Each row is a point on a landscape with many valleys, with its height.
From any point a ball rolls to the lowest of the 2 points nearest to it. It stops when none of these is lower. Distance is the straight distance between rows; heights are no part of it.
<39> height 61.1: [122 134 142 157 132 130 133 145 140 126 142 140 103 162 167 105 104 127
 135 127 134 142 107 163  91 127 122  93 151 124  98 132 132 123 164 111
 125 111 108 183  66 168 107 106 103 137 125 113 112 147 127 145 117  99
 138 131 139 100 157]
<361> height 45.7: [134 171 114 124 117  83  85  92  70 102  94 145  88  85 146  87 137 113
  96 131 128 141 108 180 144 131 155 141 131 151 115 123 148 163  65 177
 131 122 175 145 113 125 129 103 131 104 139 102 138 111 168 106 153 125
  66 192 101  91 121]
<796> height 35.7: [120 110 116 133 120 108  74 117  58 134  87 136 143 160 125  68 147  42
 100 161 111 127  72 145 154 176 126 113 120 170 126 129 150 159  66 123
 203 145 150 145 110 125 103 109 149 139  81 122 110 146 118 143 109  83
  94 149 116 129 122]
<261> height 31.5: [144 185 116 114  97  75 128  92 127 163 131 170  96 119 144  90 147 156
 111 174 130 120 159 150 102 118 138 100 133 131 101 115 133 189 170 122
  82  65 175 158 114 161 152 122  87 126 136  69 121 203  92 122  93 135
 106 112 105 104 190]
<174> height 35.0: [152 188 107 120 115 108 163  91 158  88 107 174 170  97 119 132  91 139
 137 147 137 123 131 156 163 116 173 137 103  61 161 133 121 103 139  94
 128 147 126 138 123 106 127 138  74 103 149 110 137 136 146 128  91 147
 164  91 115  58 141]
<858> height 23.3: [142 178  80 118  87  88 134  67 113 127 117 146 113 116 108  82 148 135
 117 173 108 127  88 159 123 183 161 178 126 129 147 135 133 175  94 107
 140 141 191 120 153 126 170 128 118  93 131  75 123 181 121  86  62 147
 103 158  73  86 136]
<942> height 76.7: [118  78 155 140 143 118  92 129 111 132 113 117 121 158  98 119 127 102
  45 119 110 153 145  92  92  78  83 166 126 223 144 149 160 166 201 144
 142 112 109 128 146 222 150 150 154 101  61 138 115 121 145 159 133 153
  71 138  95 172 129]
<638> height 79.0: [119 108 115 135 118  80  95 127 121 150 184 166 135 117 148 161 178 137
 119  81  89 109 125 112 120  96 161 128 119 109 119 137 143 136 109 177
 108 127 129 126 123 103 142 168 140 130 146 176 116 101 152 104 190 178
 114 141 144 115  80]
<744> height 63.8: [132 166 117 119  95 129 145 137 107 113 116 129 133 142 149  55 102 138
 127 164 140 115 117 142 115 155 132 127 162  92 143 120 131 127 142  93
 125 133 134 177  90 152 106 113  77 140 133 107 109 139 132 134  95  80
 125 130 153  92 157]
<447> height 30.2: [132  85  97 151 136 128  88  88  91 134  88 152 154 168  98 116 141  45
 117 144  74 121  83 167 128 157 111 111  83 159 131 147 141 152 104 123
 192 124 125 140 139 144 114 113 147 107 102  83 124 148 116 136  54  92
 138 155 123 137 137]
<799> height 31.2: [131 158 106  86  81  85 143 121 139 146 153 200  93 116 122 122 156 133
 130 114 103 144 117 158 123  82 141 103 138 138 134 151 150 150 160 119
 106  93 157 123 126 126 150 149 113 142 145  96 130 129 135 103 110 124
 116 164 109  60 101]
<140> height 65.3: [170 100 165 144 124 201 164 176 140  99 120  57  60 114 140 201 146 149
 102 135 199 144 151 116 101  82  45  94 131 130  88 108 114 158 166 160
  96 133 171 160  76 175  68 142 141 155 102 182 120 131 108 129 163 109
 146 143 140 181 116]
<311> height 71.8: [191 111 197 133 154 182 196 158 160 132 163  87 108 105 126 202 145 145
 140 120 203 140 115  81 123 123  90 113  91 143  67 136 116 116 151 155
 102 137 113 110  99 124 141 184 131 107  87 145 152 137 125 139 159 131
 188 115 188 197 134]
<325> height 73.4: [156  61 195 119 143 131 161 149 122 156 155  93  80 131 117 163 109 137
 119  53 106 138 119 100 109 102 123  77 132 182  92 134 138 152 155 140
 126 158 118 149 107 149 140 121 168  90  83 174 143 149 150 128 194 176
 121 125  86 181 109]
<662> height 74.4: [166  90 152 117 125 152 159 163 106 159 123  59 137 127 133 173 125 169
 115 116 148 126 123  64 138 123  69 104 120 160 103 124 134  90 162 162
 104 149 120 104 115 115 125 149 149 130  57 168 147 120 134 147 132 143
 182  84 141 202 103]
<1074> height 78.3: [116  71 109 150 115 100  88 112 116 152 119 170 146 152  83  94 167 104
  69 126  73 139 123 107 108 110  91 183 116 197 159 150 154 152 187 139
 147 127 114 113 216 189 148 156 156  94  99  86 102 132 149 135  81 138
  82 157  97 139 138]
<414> height 33.9: [135 124  82 135 148 167  60  86 110 151 116 170 215 147 124 128 113 101
 103 142 152 141 114 125 142 145 120 173  64  79 121 132 125 161  46 169
 178 128 127 120 170 108 164 164 102 163 122 127 136 135 115 138 119 111
 156 164 175 186 112]
<157> height 45.9: [ 97 117  58  87 100  71  93 137 130 134 124 146 121 128 171 151 176 123
  94 139 120 106 107  70 146 144 202 166 160 113 133 142 132 118  67 145
 112 163 117  88 127  86 128 114 156 116 197 160  69 123 136 101 147 133
 119  97 112  79 127]
<36> height 75.7: [165 118 119  99 126 125 183 147 153 143 182  98 128 132 160 165 162 143
 141  99 108  82 169  66 167  76 111  79 139 105 131 110 139 126 144 101
 117 143  98 109 146 110  96 156 144 173 110 161 153 118 116 171 115 132
 176  59 138 150 101]
<840> height 24.1: [ 63 172 115 126 120  97 149 170 140 135 161  97  94 114  92 111 145 172
 152 169 128 120 179 176 103 115 153 161 170  96 177 130 136 126 153 146
  75  67 137 141 129 121 102 187 102 167 152 129 111  76 135 111 168 118
 120 129 174 132 189]
<67> height 23.9: [131 103  89 152 147 132 121  69 123 130 103 191 157 154 120 128 111  85
 127 132  92 115  87 183 134 170 140 111  95  97 125 138 125 118 121  88
 178 165  97 148 123 128 106 108 135  94 162  75 127 167  87 148  47 109
 177 124 117  98 144]
<1016> height 36.6: [108 146 118 127  95  94 123 122 140 142 144 228 131 136 136 119 120 159
  99 100 132 163  98 202 122 130 180  88 132 101 118 144 175 108 166  93
 110 138 123 141  97 136 149 130 104  99 144  90 130 157 132 132 120 141
 143 144  79  50 135]
<733> height 73.9: [174 152 145 118 150 162 152 160 178 142 164 137 158 121 158 172 152 144
 172 156 171 102 186  80 126  46 114  97 112  94 140 121 140 120 159 105
 122 122  79 146 140  91 127 184 113 185 105 139 140 132 127 154 129 130
 156 104 145 154 105]
<541> height 72.0: [158 159 103 131 134 138 133 121 152 158 131 151 167 157 147 142 133 123
 133 159 124 108 167 112 129  73 100  99 115  88 138 139 140 157 128 115
 115 114 102 176 128 128 112 144 102 176  95 101 111 140 121 142  89 107
 154  74 132 138 138]
<275> height 83.1: [151  97 143 134 112 106 165 115 149 138 107 144 122 155  89 105  84 111
 120  94  94 106 112 124 131 167 156 111 119 144 109 122 129  90 184  47
 148 159  82 104 112 154 156  82 134  60 116  84 141 169 131 132  89 116
 179 102  99  91 130]
<694> height 24.0: [127 158 125  95 164 151  81 120  98 127 113 118 167 147 146  83  98 105
 137 130 161 128 110 138 142 149 119 120 156 114 142 111 139 138  79 120
 173 153 116 167 145 123 130  70 113 169 138 130 144 134 123 131 127  84
  79 187 145 164 100]
<906> height 66.3: [121 181  85 106  94  73 123 144 105 142 127 130 124 136 161  63 139 147
  93 176 121  91 144  85 117 166 178 176 176  93 150 127 135 148  91 109
 128 137 139 139  95 119 127 101 114 121 172 128  87 164 113 135 144  97
 125 116 142  93 168]
<749> height 43.9: [119 163 105 120 146 101 104  90  98  79 107 153  89  80 137 152 153 128
 117 121 108 124 140 212 143 117 177 141 122  97 127 126 122 144  81 199
 129 127 122 158 137 118 102 103 124 107 197  89 119  93 133  99 177 122
  98 201 138  84 137]
<115> height 36.9: [102 159 126 106 100 129 143 137 117 127 130 135  93 126 113  89 129 109
 157 129  94 152  86 149 105 116 116 146 145 164 150 139 115 110 122 123
 139  90 181 103 142 129 131 129 113 150 132 119 140 108 147  98 100 122
 100 180 129 101 106]
<895> height 29.7: [121 109  69 121 122 107 122  81 111 147 146 194 160 127  91 121 145 101
 159 100  75 117  83 136 125 163 137 129 123  95 162 139 130 103 122  91
 133 150  91  93 133 115 137 139 134 103 144 110 135 155 106 137  43 127
 193 105 121 103 120]
<44> height 39.0: [174 126 114 138 169 170  95 124 132 122 113 140 223 126 118 118  99 118
 156 152 191 146 120 108 137 142 112 160  82  86 152 133 124 111  88 130
 164 116 103 107 136  91 159 177  92 141 110 124 155 122 135 158  89 120
 192 134 197 192 105]
<1042> height 29.5: [145 133  91 124 171 163  54  62 104 148 110 162 193 155 153 126 117 114
 108 161 167 130 131 152 145 132 124 151  92  62 131 123 140 179  57 149
 191 149 117 189 159 125 139 107 114 163 149 104 131 130  99 134 111  90
 100 177 155 157 117]
<859> height 61.8: [155 112 137 176 115 202 141 175 109 115 101  59 109 115 148 148 123 130
 106 182 194 137 115 117  90  94  73 112 138 118  95 102  91 164 208 148
  94  94 144 145  70 203  83 114 153 164 100 162 112 127 122 113 127  98
 103 118 109 145 129]
<142> height 82.2: [131 132  80  90 133 131  99  90 117 176 184 185 145 122 104 156 187 113
 195 112  94 139 124  98 140  90 112 128 113 108 148 138 116 138 114 115
 135  95 125  67 200 108 157 149 142 191 139 142 129 129 105 133 111 111
 149 113 156 152  44]
<1053> height 45.5: [122 146 191 192 154 199 189 154 194 113 134  86  94  96 156 141 118 106
 197 125 124 117 183 119  80 130 126 136 119 141 110 120  83 142 152 107
 132  76 115 110 117 152 114 118 112 117 159 122 141 105 116 124 173 171
  98 112  92 110 192]
<256> height 30.4: [135 186  91 121 113 109 137  55 131 131  97 160 182 106 125 122 116 130
 112 167 122 106 126 156 151 140 160 130 102  75 151 131 122 168 126 104
 125 135 144 161 144 122 152 124  80 106 126  74 136 165 115 113  54 155
 135 100  90  90 163]
<847> height 42.8: [106 118 137 189 127 125  92  77 134 100 124 145 128 136 135 135  92 124
 125 109 112 138 114 178 149 171 143 171  93 123 108 127 115  95  55 156
 136 164 136 113 141 113 121  79 144  81 161 113 163  95 157 110 152 165
 111 134 110  88 152]
<228> height 58.0: [118 113 163 126  95 167 140 169 113 104 134  97  75 132 133 117 116 122
 126 126 133 147 100 145  73 114  92  96 157 149  88 118 109 123 201 130
 113  95 151 146  82 176 101  96 132 157 125 136 132 123 125 126 128  87
 101 153 127 113 114]
<81> height 40.9: [104 136 110 140 120 103 118  77 171 140 156 198 168 142 112 159 125 155
 139 114 139 171 101 195 121 142 123  88 120  91 126 158 183  90 149 109
  91 136 109 161 114 152 153 142 122  88 126 101 131 159 125 118  85 131
 166  98 102 102 150]
<72> height 76.1: [152 117 105  87 102 110 162 143 124 142 120  82 143 135 119 148 151 152
 100 114 101 113 154  71 188 105  71 108 143 158 148 124 141  94 135 130
  87 150 138  80 158  99 108 134 150 146  76 151 139  91 137 148  85 116
 173  54 140 161  97]
<41> height 38.9: [ 78 133 100  89 130 111 112 132 128 145 199 132 169 132 140 124 159 140
 159  93 117 123 102  80 114 149 154 126 177  82 153 125 129  71 101  97
 116 145 107 102 147 105 141 100 145 136 174 156 148 135 110 138 118 121
 146  94 169 130 114]
<792> height 67.7: [133 137 147  82 110 174 179 149 139 122 110 113  99 146 115 138 110 114
 111 181 125 112 130 120 103  96 101  81 122 160 112 126 107 141 224  67
 144  88 131 107 129 157 137 108 122 164 106 103 157 166 105 137  63 102
 138 101  96 120 122]
<527> height 68.4: [153 167  94  88  99  78 106 158 103 162 134 126 101 139 161 101 188 136
  96 160 103  62 164  42 157 142 186 150 169 130 116 129 116 192  89 111
 141 127 143 111 136 112 137 101 165 160 163 145  69 185  96 146 144  95
  98  88 117 101 128]
<622> height 80.6: [115 118 105 127 122 116  94  99 106 193 171 162 147 128 127 167 189 135
 121 100  71 113 132  78 155 107 131 129 106 138 116 143 133 154 104 166
 137 111 139  83 191 112 166 152 159 165 115 174 118 124 139  95 133 149
 117 110 116 154  69]
<713> height 17.6: [110 155 156 122 171 155  95 152 119 113 135  89 176 126 122 105  66 164
 157 114 175 128 121 152 121 162 148 136 150  87 151 101 113  88 142 119
 140 157  84 145 153 110 135  94  97 146 143 137 160  84 132 122 152 113
 115 176 141 160 122]
<460> height 69.3: [169  98 177 113 146 171 175 155 172  94 145 102 103 114 125 192 118 131
 164 102 170 155 123 125 114 106  84  74 121 135  78 124 138  81 131 154
 124 130 127 149 107 124 126 130 127 124 122 115 137 143 122 129 147 112
 181 140 184 150  91]
<626> height 17.7: [158 122 166 106 180 164 132 171 116 132 162  91 169  93 151 134 119 142
 202  77 162 100 112  62 134 124 161 107 127 120 110 100  94  84 150 110
 146 148  74  96 151  85 160 127 123 144 119 159 171 141 138 149 154 170
 154 138 156 168  59]
<807> height 75.1: [145  79 171 125 151 118 114 136 107 174 132 104 131 170 114 144 120 136
  77  66 128 159 119  89 111 116  95 120 115 182  92 148 179 138 166 165
 124 142  97 143 122 195 179 146 147  92  50 147 118 150 142 141 158 142
 117 153 116 216 116]
<368> height 54.3: [ 95 131 163 127  78 131 167 176 124  86 108  87  67 119 122  82 106 122
 149 104  99 137 117 168 119 165 120 137 178 160 104 112 103  97 142 137
 103 125 157 130  92 132  92  70 134 123 153 120 109 107 123 107 192  94
  90 158 143  96 142]
<57> height 79.9: [136  89 111 164 108  91 139 119 150 150  96 139 121 142  72  89  88 107
  76 150  86 116 124 137 125 138 101 175 109 186 140 139 134 138 156 118
 133 118 134 106 150 156 139 152 136  71  95  86 112 114 182 116 109 151
 121 117 102 117 147]
<96> height 34.4: [137 158  76 107 158 144  72  70 101 101  94 139 164 119 159 128 144 104
 119 202 141 115 134 167 147 150 142 157 119  72 153 126 112 176  47 140
 163 141 135 176 169 116 112  82 131 132 182  81 130 137  97 126  90 110
  70 147 127 126 156]
<901> height 24.2: [136 108 166 148 137 134 137 146  98 147 138  94 166 114 138 126 116 147
 157  59 125 114  87  73 124 143 161 112 123 144 109 109 108  82 144 123
 124 152  98  71 125 100 167 113 134 118  66 159 184 123 170 136 140 181
 160 107  92 142  89]
<791> height 84.4: [137 110 166 159 119 153 164 112 142 109  71 125 137 159 132 100  69 118
 118 129 169 128  91 164 117 167 169 121 115 120  97 123 130 100 188  54
 148 170  92 146  84 171 134  73 110  74  79  92 150 155 119 137  87 100
 177  79  89  93 166]
<33> height 61.6: [140 146 163 130 153 158 155 193 150  98 113  72 116 107 127 156 120 140
 147 116 153 112 209 127 122  77 110 129 149 100 164 105 150 118  98 176
 102 124 119 179 108 103  93 174 105 173 128 144  92 109 146 133 196 125
 120 148 185 158 147]
<501> height 69.9: [110  76 159  97 106  78 142 141 129 135 125 104  85 153  94 102 119 130
  34  81 128 145 138  87 159 147  92 104 181 224 142 153 146 135 189 131
 109 162 148 100 154 152 120 123 200 109 103 135 113 122 133 173 164 124
  62 115  98 155 120]
<569> height 75.2: [130  80 171 142 138 126 138 131 139 174 147 115 100 119 120 175 115 154
  92  98 110 134 175  96 135 104  96 111 101 178  88 147 142 160 119 164
 119 138 133 151 110 128 129 177 161  95 106 196 110 120 158 114 190 209
 129 113 110 180 123]
<667> height 64.1: [131 130 165 116 119 131 186 181 129  98 105  79  58  82 131 127 148 131
 124  95 109 121 203 137 112  64 104 108 166 149 128  96 137 157 116 162
  98 117 154 180  79 133  73 138 120 170 134 147 103 128 119 147 184 129
 103 150 158 130 155]
<554> height 45.8: [130 108  94 183 143 125 102  60 154 126 116 149 194 154 108 154 111 124
 140 140 145 160  97 180 133 161  91 131  81  95 137 154 160 117  91 149
 125 117 131 152 116 165 150 148 113  81 104 101 128 124 142 115  86 126
 176 123 137 141 159]
<1083> height 34.5: [123 122 104 101 121  89 135 128 128 118 168 184 161 114 117 111 142 137
 168  76 116 116  90 121 135 130 181 118 135  69 162 129 116  60 163  67
 110 148  97  89 115  94 137 144 118 108 158 130 137 125 112 148  81 131
 191  91 152  75  95]
<16> height 17.9: [ 98 192  75  96 111  91 120 138 121 153 168 153  90 124 136 108 184 155
 136 174 112 126 197 137  96  79 142 173 166  90 173 130 151 166 119 149
  77  81 142 142 139 134 103 163 107 186 160 114  88 107 102 122 159 101
 110 124 158 134 181]
<709> height 86.3: [141  94 138 172 143 200 151  79 134  83  79 118 148 157 129  86  54 114
 155 165 188 163  93 188 121 173 148 139  97 105 147 116  94 107 132  64
 179 140 129 135  91 168 109  96  79  95 110  90 149 125  94 162  64 112
 151 130 111  75 188]
<133> height 72.4: [145 154 159 106 109 195 126 188 123 135 110 124 164  89 155 130  97 160
 136 162 196 114 117 113  98  93 133  86 156 112 112 116 129 108 217  92
 106 141 101 166 132 128 116 120  93 159 108 122 144 140 127 126  95 114
 137 131 100 101 103]
<388> height 74.3: [156 156 167 105 137 185  95 204 167 153 161 142 167 109 147 168 133 197
 159 178 215 130 168 121 115  75 104 102 137 108 111 116 159  95 214  84
  95 136  98 163 158 118 131 157 104 174 126 145 122 136  91 128 116 103
 151 141 151 155 108]
<61> height 70.3: [156 156  86 100 129 119 128 133 131 160 153 163 129 145 159 131 165 105
 130 137  84  64 176  83 151  90 152 117 146  88 125 117 119 184 111 111
 123 135  92 157 153 123 107 118 128 187 164 119  96 164 109 140 118 110
 111  93 133 108 116]
<624> height 76.6: [160 116 155  99 138 126 126 114 114 162 146  97 122 166 136 170 158 153
  89  78  90 148 159  61 147  90  84  91 123 186 117 149 169 154 191 139
 134 135 124  99 166 182 148 120 147 149  50 160 141 122 111 163 137 120
 136 116 108 228 108]
<385> height 10.4: [138 156 175 134 177 182 146 166 146 112 120  77 166  97 150 127  72 133
 193  93 150  95 139  97 131 133 166 119 149 121 130  99  79 116 139 116
 148 151  69 113 164 101 143  88 115 150 138 158 177 112 138 134 171 162
  97 157 107 152 107]
<189> height 25.1: [140 186  99 123 106  88 111 122 108 142 129 151  77 127 151  81 172 125
 115 195 111 116 182 137 110 113 103 148 138 129 113 120 130 189  99 143
  94  70 184 162 108 152  99 132 117 151 144  88  81 165  95 132 121 101
  93 110 143 131 194]
<386> height 48.6: [ 62 144  89  75 123  76 136 174 120 118 118  94  96 123 147 126 137 122
 121 122 124 102 135  86 162 131 201 158 184 142 149 120 126 105  84 148
 105 147 119  99 123  71 114 114 130 134 180 152  78  98 130 104 197 129
 105 127 144  85 135]
<571> height 29.9: [ 78 163 151 144 103  85 142 151 160  93 177 122 118 103 123 126 143 175
 180 126 121 149 139 174 106 103 171 135 141  99 160 135 141  99 168 140
  80  90 127 144 121 118 130 161  85 126 149 126 140  79 136 117 177 134
 133 146 158  86 149]
<600> height 41.0: [142 131  94 108 120  76  70  80  53 106 104 137 119 118 143  94 159 105
  78 153 132 134  67 169 178 161 159 146 116 105 120 117 153 161  34 138
 179 170 133 147 117 121 123  99 156  97 131  96 128 121 135 132 110  88
  77 158  87  81 109]
<862> height 51.2: [ 67 146 141 114 142 123 150 181 107 102 102  78  98 111 114 110  99 122
 138 106 115 109 152 150 145 139 161 133 179 141 146 112 113 107 101 162
 108 131 123 134 122  81  88 105 117 149 148 142 102  82 140 107 216 125
 102 161 152 126 131]
<478> height 33.8: [112 153 122 140  87  81 131 113 132 133 125 128 121 126 123  86 110 146
 107  99 113  97 104 101 163 191 194 176 151 137 119 110 109 125  86  98
 119 170 146  76 145 104 168  78 136  79 156 135 145 140 161 101 145 153
 109 106  79  57 134]
<851> height 44.0: [118 120 101 127 111 173  97 123  86 139 109 116 196 120  99  93 117 136
 151 156 162 155  95 112 127 153  83 141 121 121 164 122 132  85  92 132
 139 115 157  99 151  94 149 143  98 152  84 138 146 119 149 123  59 118
 177 121 175 165  96]
<1073> height 66.8: [145  82 181 126 126 149 181 184 160  89 161  90  53 105 145 196 151 165
 142  93 155 143 161 124  96  70  79  93 140 132 104 111 142 125 154 142
 112 141 146 174  77 141  72 154 121 153 114 159 128 108 107 141 175 126
 162 159 164 147 120]
<798> height 58.6: [173 150 185 171 184 162 154 169 183  85 133 103 141 114 133 179 126 131
 158 125 183 138 167 101 122 103 133 154  85  96 133 137 131 104  91 174
 120 124 112 152  90 101 114 213  99 108 134 144 107 115 139 138 210 138
 151 153 193 164 135]
<224> height 55.2: [179 145 152 168 228 167 117 162 181  83 103 106 171 154 126 158  80 130
 152 147 212 148 176 133 139 155 131 169 105  72 157 133 134 103  93 160
 149 108  99 154 117 121 114 196  85 111 154 125 115  80 127 135 180  98
 134 157 185 170 159]
<886> height 30.5: [140 156  89 111 107  96  95  88  96  94  88 150 116 118 155 105 191 126
 105 204 100  98 117 171 137 192 159 169 114 106 113 127  91 190  77 137
 159 130 164 139 168 112 146 103 159 107 149  81 116 179 115  92  72 133
  90 138 102 113 159]
<466> height 42.1: [ 76 141  94 112 119 134 121 125 125 131 124 138 131 133 121 111 127 114
 160 158 124 164 108 117 134 134  74 154 129 158 166 141 127  73  62 147
 131 106 171  90 148  79 128 134 137 153 145 142 116 109 127 101  97 120
 137 125 170 137 109]
<263> height 38.7: [121 101 165 170 137 180 172 143 164 114 132 113  72 138 117 132 103  99
 166 134 103 150 120 137  66 129  89 140 110 183 107 133  87 111 152 101
 144  70 143  75  97 163 115 118 144 108 135 136 153  99 134 129 108 152
 136 119 115 116 159]
<102> height 31.6: [107 102 143 158 120 119 150 113 179 139 165 130 100 106 103 146 121 123
 157 108  98 150 130 138 123 121  83 137 114 181 108 138 130  96 116 127
 120  92 165  80 151 123 140 144 166 102 142 142 165  82 163 107 132 184
 129 106 125 125 124]
<58> height 77.1: [138  96 181 146 133 111 144 141 164 134 204 122 124  80 138 175 156 145
 143  85 116 138 161  99 121  88 138 137  72 128  87 132 141 131 111 154
 118 124 134 127 104 104 151 208 136 100 137 195 127 116 136 121 222 196
 144 139 167 163  93]
<281> height 66.2: [138 123 162  99  94 117 158 166 100 132 113  97  54 120 144 129 155 137
  87 101 111 139 188 103 146  75  98  88 162 177 117 117 132 181 125 158
 105 132 193 161  83 113  80 131 147 184 112 201 113 135 121 149 175 137
  91 117 123 155 123]
<532> height 37.1: [118  73 111 160 128  97 116  95 165 128 148 173 131  94  85 158 138 114
 152  96  93 120 110 162 151 137 120 152 106 145 123 138 121  90  99 154
 101 132 130  80 185 105 141 163 179  77 159 121 140  86 187  92 145 192
 126 112 127 112  82]
<366> height 88.7: [ 96  98 119 209 122 185 138 115 131  97  84  92 142 169 128  54  80  94
 159 172 151 171  94 184 107 204 112 153 131 143 150 108  69 136 116  93
 151 111 166 115  87 171 112  97  97 114 118 142 107 148 104 140  93 121
 112 143 129  97 210]
<1024> height 42.7: [ 55 107  79  57 115  96  92 147 111 141 166 138 124 156 163 111 164 126
 123 145 120 140 107  42 129 152 149 152 185 134 149 148 136  94  71 104
 138 145 126  74 136  76 127  98 176 152 177 158  74 145  86 125 108  96
 141  91 120 120 132]
<331> height 65.2: [150 122 148 124 110 187 146 157 102  89  98  79  95 160 108 141 125 104
  85 204 153 116 118 129  91 106  74 106 120 152 113 111  94 185 243 104
 132  78 154 120 103 207 109 110 150 180  89 135 143 146  89 130  78  71
 116  87  95 156 123]
<1081> height 29.6: [106 101 138 162 122  91 110 114 119 150 154 131 161 136 121 113 117 137
 120  43 102 104  98  99 156 172 186 128 135 137 115 112 131 100 103 114
 105 173 104  77 157 108 168  98 151  84 117 141 162 121 171 121 141 177
 127  92  73 101 117]
<907> height 41.6: [103  94  94 147 123 100 100  88 138  94 111 180 105 116 123 152 139 117
 113 130 103 115 104 170 166 169 141 180 117 140 114 131 103 104  57 163
 118 163 142  96 169  88 131 121 182  76 184 125 121  93 183  69 140 167
 104 132 114  82 114]
<623> height 68.3: [143  98 145  88 101  55 158 145 136 145 113 108  45 126 103 127 138 125
  48 110 112 112 187  96 197 129 104  97 168 218 120 134 141 192 144 137
 104 162 181 137 133 114 101 142 191 125 121 159 102 135 125 145 177 145
  78  90  99 139 131]
<322> height 90.8: [ 64 143 143 194 118 157 129 135 129 104  79 107 103 135 139  70  82 118
 148 146 133 171 119 179 110 181 107 163 132 164 132 128  84 115 114 137
 120 102 162 117  82 147 115  90 111 125 140 146 104 107 129 105 152 128
  85 143 122 104 192]
<681> height 38.6: [ 66 147 100 158 122 124  97  90 106 121 129 128 160 136 140 102 101 124
 120 139 113 134  92 133 134 178 169 184 122 111 151 109 108 101  60 120
 158 172 129 105 143  98 130  83 120 106 161 138 156 124 126 130 117 151
 120 127 106  90 168]
<918> height 78.1: [127 141 152  97 136 131 137 102 144 171 140  89 154 152 130 155 152 132
 121  85 101 138 127  91 140 121  95  61 141 154  98 142 165 133 172 112
 131 129 100 143 166 167 169  77 150 138  83 115 155 170  98 147  91  95
 130  93 105 172 117]
<123> height 81.6: [161 121 120 182 106  88 142 116 135 148 105 141 132 153 127  94  90 120
  98 141  76  74 134 123 128 165 152 151 100 128 109 120 111 153 141 103
 152 141 119 138  96 138 132 112 112  90 125 105 122 148 156 133 120 142
 146 112 108  92 157]
<712> height 39.9: [ 87 163 112 126 178 122  92  94 127 114 125 159 117  78 101 179 147 141
 139 135 123 125 160 219 131 115 196 127 105  63 155 139 113 147 132 179
 143 106  90 145 176  96 127 147 108 134 202 102 139  79 112 102 187 133
  97 205 135 111 117]
<560> height 70.2: [129 119 153 121 135 200 138 138 102 124  78 112 165 132 129 130  92 110
 136 153 175 123  83 119  93 118 127  86 122 140 115 124 125 118 185  94
 153 115  97 131 122 148 147 105 116 144  68 112 173 149 134 128  66 105
 145 132  94 140 101]
<491> height 35.6: [ 76 166 127 141 152 114 108 104 157 106 154 160 141 103 112 146 122 146
 185 128 121 156 120 207 120 115 188 126  92  84 176 153 122  93 157 124
 131 110 100 120 149 101 138 162  95 119 177 109 147  95 108 125 162 148
 124 190 129 100 113]
<353> height 51.1: [150 141 113 179 179 169 121 122 163  97 102 127 169 155 149 139  89 116
 162 158 176 150 139 151 121 136  95 128 108  81 156 144 127 110  77 145
 146  92 133 165 100 146 107 148  82 126 140 111 117 102 133 137 118 116
 139 136 169 129 158]
<761> height 71.7: [111  30 190  90 132 127 143 150  93 130 132  95  67 154  84 143 115 138
  73  59 123 168 124 104 120 125  81  86 152 219 105 134 134 119 189 143
 120 147 165 107 107 154 121 123 200 111  93 185 136 129 139 143 178 154
 108 123  93 209  90]
<79> height 83.9: [173 105  87 108 155 121 112 110 118 144 115 154 160 112  91 162 152  93
 176  90 103 126 104 120 161 108 104 112  90 122 150 142 122 100 103 141
 135 105  96  69 139  87 153 148 134 139 113 115 140 124 147 138  91 142
 192 116 166 154  41]

Call two points neighbours if one is among the 2 nearest of the other. Go from one point of each pair to the other, from neighbour to neighbour, staying as low as possible. Name the highest point that can't be avoided.
<1042> and <102> -> <847>
<858> and <67> -> <174>
<385> and <858> -> <96>

For each start below, name the point where the ball stops.
<847> -> <385>
<541> -> <228>
<569> -> <799>
<368> -> <67>
<33> -> <799>
